A landscape with many peaks, sampled at points; each row gives a point and its height.
From any point a climber steps to the highest of the 2 points nearest to it. It stops when none of these is higher. Distance is the straight distance between rows; heights are no part of it.
q983 (h 283): [ -1  24  38 -14 -22  29  -4  -6  64 -32   0  71   4  34 -10  58  21   7
  42 -12 -39 -28]
q348 (h 532): [  5  36 -38 -32 -56  13  -3  58  66 -23  47  34 -13 -44  23  -6  -3 -16
   8  49  15 -27]
q236 (h 246): [ 47 -32 -32 -38  11 -19  26   3  -7  -7  14   6  45 -10  15   8  12  28
   2  41  45 -82]
q561 (h 483): [-21  39 -33  -5 -13  23 -10  -5  18 -28  -7  55 -29  35  56  24   0   5
   5  -1  -4 -10]
q582 (h 25): [ -5 -33 -37  29 -68 -18 -15  44  58   8 -25  -9  16  77   1  14  12 -17
 -26  17 -18  45]
q815 (h 546): [-19 -47  34  58  43  26   4  10 -44  48   6   3  18  33 -16   0 -21  -9
  12 -35  -9   4]
q966 (h 76): [ 12  25  -2 -31 -29 -51  29 -13 -27 -34  17 -41  27 -11 -16 -67  23  15
   2  10  42 -17]
q919 (h 235): [  5  -2  50 -34  -7  25   4 -33  25   0 -15  30 -10  77   8  74   6 -25
  25  30 -35  -7]
q187 (h 448): [-28  20  18   6 -14  15 -56   4   4 -11 -17  43 -23  47 -12  26   4 -81
  15 -29 -29  44]
q566 (h 75): [  4  34 -26 -14 -14 -13  11 -40  -4 -22   3 -35   1  -9  -6 -56   7  36
  -3  -4   1  31]
q961 (h 328): [ 50 -28  52  15  15  15 -22  24 -33   1   3   7 -21   8 -65  25   4   8
  13  -6  -4  35]
q93 (h 163): [ 10 -12   2 -16 -37 -45  -9  39   6 -11   8 -13  34  36  26  -1   7   4
 -16  57 -23 -31]
q620 (h 285): [ 57 -13  24 -29  54  -9  32 -36 -61  36  21 -13  53 -34 -13 -56 -12   6
   5 -32  -1 -19]
q507 (h 589): [-26  19   4  26 -37   3 -14   6  20  -3 -14   3  -8 -11  57 -32 -43 -14
 -18 -33 -31  -3]
q897 (h 130): [ 14 -25   9  12 -58 -30  44  39   2 -22  20 -51  21  -6  -3 -43  25   4
 -17  47 -20  -1]
q113 (h 392): [ -3  18  18   0 -12   9  15   0 -22 -13 -30  12 -35  23  29  19  -8  34
   1  16  -6 -16]
q979 (h 608): [  9   9  -5 -29 -41   3  23  37  82  -2  22   0   4 -96   1  -4   4  13
 -17  36  -2 -21]
q619 (h 733): [ 38  21 -44  35  -7 -10  17   7  16 -12  -3  56  12  56  25  10 -66 -42
 -34  -2 -45 -68]
q382 (h 34): [ 60 -23  59 -35 -17  -9  -6  13 -20  -5  20 -22   0 -42  17  24 -19  55
  -7   7  31 -42]
q242 (h 225): [ 60 -10  14 -27  32   6  17  -7 -54 -15  41   2 -38 -32 -56  42  26   9
   3  40  54 -10]
q843 (h 327): [ 36 -57  26 -17  50  31 -12 -41 -32  39  11  -5  51   9  -7 -44  14 -13
   2 -31 -17 -53]
q567 (h 452): [-62  48 -12  52   0  38   5  12 -38  24   1 -15   1  51   8 -33 -24   5
  36 -54  -3  55]
q315 (h 389): [ 18  21  -3   4  30  17 -33  45 -54   2  19  27 -43   6 -42   0 -19   2
  13   0  37  36]
q547 (h 295): [ 35   4  39   4  -8  42  12 -24 -25  31 -66 -14 -10  16   2  29 -67   7
 -20 -24 -31  24]
q595 (h 528): [ 25   9  -8   8 -39   2 -28 -18  28 -20  -8  18   5  50 -38   3 -10 -40
  -8 -19 -35  24]
q283 (h 107): [-24 -44   0  45 -32  -7  38  27  -2  12  -9 -29  10 -18   6 -56  24 -16
 -26  -2 -33  28]
q138 (h 381): [-33  33  56  22  19  17   1  32 -43  14  -4  38 -15  25 -28  18  -7 -52
  39 -17 -24  56]
q179 (h 533): [ -4 -53 -11 -15  32   5 -10   0  11   8  10   4  22   5 -22  -5  62   8
  12  13 -20   3]
q965 (h 103): [ 16  23 -21 -70   7   5  34 -74  32 -11  14 -30  -5 -40  17 -37   8  30
   3  -7   7   3]
q123 (h 275): [ 77 -29   0 -11  12  -4 -15  28 -15 -28  44  32 -26  -6 -80  28  15 -15
  -8  44   2   6]
q889 (h 737): [-10  11  -2 -19 -26  67 -85 -25  42  -1  14  11  18  16 -23 -22  -2 -20
  23 -43  13 -12]
q140 (h 52): [-43 -25 -30  37 -35 -22  -7  33   7 -23 -18   9 -23  55  10  11  55   5
  -8  30 -23  45]
q337 (h 330): [ 35  27  42   3 -14  21  35   4 -64   2 -33 -23 -14 -10   6  27 -66  41
 -13  13 -10   0]
q842 (h 341): [-48  21 -37   4  24   6 -39 -37 -27   1 -46   3 -37 -53  37 -12   0 -14
 -22 -37  18  38]
q108 (h 459): [-35  11 -60  -1  21 -41  32 -24   0  -6  24  -7 -11  -3  25 -41  20 -16
 -18  23  39 -22]
q360 (h 439): [ -7   6 -36 -10  -1  30  59 -11  21 -20  -5  35 -51 -65  67  -3  26 -10
 -24  -1 -14  34]
q199 (h 466): [-10   2 -48  17   5  28 -57  26 -14  -3  36  30 -25  -8  -4 -27  18 -16
   6 -30  33  50]
q354 (h 576): [-24 -12 -63  14   1  44 -74   3  43   4  37  20  27 -12  -9 -20  29 -20
  24 -34  40 -12]
q700 (h 460): [ 16  23  -1  40 -28   6 -12 -27  13 -39  13 -32 -59  -9 -52  18 -43  11
 -17  37   6  10]
q848 (h 321): [-30 -24 -16  -2  28  36  13 -58  15  25   0  18   3  48  52  21  24 -42
   5  -5 -62  36]
q24 (h 329): [ -6   5  52  14  19  48  29 -10 -39  10 -31  21  -4   2 -17 -16  18  -9
  19 -45 -46  50]
q204 (h 706): [ -3  28  24 -61 -25 -59 -23  39  64  -3  10   4  28 -69  15 -16   3   7
   6  30   2 -41]
q63 (h 83): [-39 -23 -31  34 -28  -1  26  14  34  15  -4 -19 -15  12  40  -2  25  14
 -21  11 -50  77]
q839 (h 763): [ -6 -57  25  26   3  -6 -10  11 -24  16   8 -38  29  32 -30 -21  58  33
  14  -8   6  20]
q874 (h 334): [-13  31  19 -23  -4  34 -28 -33  79 -16   2  47  22 -27 -14  41   5  25
  27 -28  -2 -57]
q21 (h 391): [-40   9 -25 -11  46 -37   3 -46   3   1 -22   6 -25 -31  44 -12  14 -23
 -17 -31  13 -18]
q147 (h 616): [  2   9 -49  33  -4  -5 -13  34   3 -25 -12  75  12  78  28  19 -17   1
  -1  12  -8 -54]
q708 (h 325): [  0  25  -2  51  31  12  33  42 -98   4 -46  11  23  46 -34  31 -24  27
  23 -13  -4  28]
q32 (h 268): [ 24  -5  26  28  29  26  47  -2 -10  58 -56  -7  13  31 -17  55 -70 -64
 -31 -26 -38  44]
q745 (h 603): [ 49  10  13  23 -21  -5 -21   2   0  -8 -18   9 -11  69 -64  36 -53 -55
 -22   7  12   0]
q304 (h 501): [-10  18 -32 -21 -32  40   6   0  39  -4  13  18  -9 -42  71 -33  -4  17
  -5 -42  -2  28]
q46 (h 718): [-10 -11  12  27  -9  58 -41 -34  -8  26  -2  17  26  53 -12 -35 -30 -55
  11 -40  -6  -8]
q926 (h 474): [ 28   2 -25 -29  36 -76 -38  13  39 -11 -23  33  65 -35 -12  33  14  52
 -10   7  32 -91]
q873 (h 102): [ 10 -17  17 -28 -47 -54   9  36   5 -17  31 -50  31 -45 -27 -30  52   7
  16  48  48 -19]
q646 (h 560): [-64  -5  -9  10   1 -38 -38   7  81   3  -2 -29 -17 -81  44   2  10   9
  -6 -26  33   6]
q301 (h 313): [ 11 -16 -32 -17   4 -13  17 -19 -31  -6 -38  -7  19   9  22 -13  13  58
 -10 -16  57 -56]
q124 (h 548): [-35  17 -15  31 -30  -1 -19 -28  42 -39  11 -58 -43 -50 -12  -5 -10   5
 -27  14   8   1]
q614 (h 390): [  4  25  -6   4 -24  -7 -15  -8  16 -16  17 -26 -54  16 -41  27 -21   2
  -8  24 -13  87]
q228 (h 406): [ 19 -60  -5   5  43   8  28 -10 -72  23 -21 -16  -4   8  22   5  20  44
  -7   5  49 -40]
q141 (h 470): [ 12  -9 -46 -14 -25  33  30  44  22 -21  25  33 -42 -37  27 -14  18 -22
 -19  46  10  -1]
q640 (h 135): [ 10 -17  -8 -64  38 -27  75 -63  16  15  23 -35  -7 -33   8   2  26  21
   0  31  20 -14]
q702 (h 297): [-66  61   7   1  43  15 -21 -18 -45  20 -38 -21 -37 -29  13   1 -31 -23
   4 -18  -6  40]
q219 (h 393): [-35   9  -2 -31   9 -23 -28  -9  66  -2 -20  16  36 -29   2  34  14  36
  19  13  25 -82]
q83 (h 403): [ -9 -54  -6 -12  69  15  -4 -56   2  35   2   7  31  19  20  -9  51 -20
   4 -25 -37  -4]
q47 (h 583): [ 37   2 -13 -55  19 -55 -26  27  39 -14  12  27  21 -39 -25  -6  30  22
   0   7  -2 -41]
q887 (h 270): [-30  56  27   8  10  -2  45  38 -96  -6 -89 -21  19   7  -3  14 -15   4
  23  -4 -25   6]
q369 (h 627): [-12  -5  20  44  10  46  -6  21 -37  49  -4  -4  33  26 -36 -28 -55 -85
  12 -30 -19  16]
q150 (h 203): [ 45 -35   9 -37 -37 -21  23  51 -33  -3   1  -4  43  -1  52  -6  27  28
  -8  42  13 -76]
q234 (h 178): [ 50 -24  23 -18  39 -45  38 -39 -21  -9  47 -32 -12 -45 -27  38  20  25
 -11  33  13 -12]
q395 (h 262): [-14 -19  21 -16  18  19   5  -7  28  16  31  17 -42  22  20  50  14 -24
  11  23 -36  37]
q626 (h 666): [ 39  -4 -34  42 -28   6  25 -22  22   9 -29  10   7  62 -13  32 -74 -66
 -56  10  -4 -20]
q156 (h 559): [-24 -42 -11   4  22 -49  14  27 -13   3  16 -13 -20 -13  23  -8  14  11
  -7  31  32 -19]
q501 (h 77): [-32  16  22 -41 -18 -63 -25  -1  33 -12  29 -76  27 -22 -25 -16  16  42
  25  39  53 -30]
q273 (h 331): [-23  42  11  20  24 -10 -26 -30 -10  12  18 -31 -36 -11 -16  13 -38 -13
   0 -21 -32  65]
q316 (h 54): [ 21  -8  31 -56  -2 -58   6  -4  14  13  21 -58  25 -47  14  -3  -6  69
   9  -1  66 -44]
q680 (h 387): [-26  62  -6  60  19  -4  11  20 -44  -7  -6  26  -6  52  -5  14 -39  21
  13 -42 -21  40]
q831 (h 545): [-42  -8  16  41 -27  26 -30  13 -28  17  -6 -32  18  68 -14 -37   2  25
  39 -30  19  35]
q181 (h 711): [-27 -32   6  27   4  -7  -9 -24  57 -29   6 -18 -12 -66 -10  -5  35  22
   6 -28  26   7]
q989 (h 698): [-39  -2   4  46   5 -18 -20  24 -11  12  -5 -29 -16 -28  40 -27 -33  -3
 -22   7  18 -13]
q392 (h 284): [ 48  16  54 -23  51  15  31 -14 -70  26   5  20  12 -19 -34 -20 -14 -17
  13 -22 -46  22]

Where does a climber stop that starts at each point below?
q63 -> q989
q919 -> q204
q24 -> q619
q702 -> q989
q965 -> q889
q547 -> q619
q887 -> q619

Call two points neighbours if one is among the 2 nearest of the other. Go from one point of each pair to the other, from neighbour to neighbour, staying as high as possible. Name the lowest point that can't be avoided.
q989 / q181 -> q702
q204 / q619 -> q919
q889 / q873 -> q566
q204 / q989 -> q360
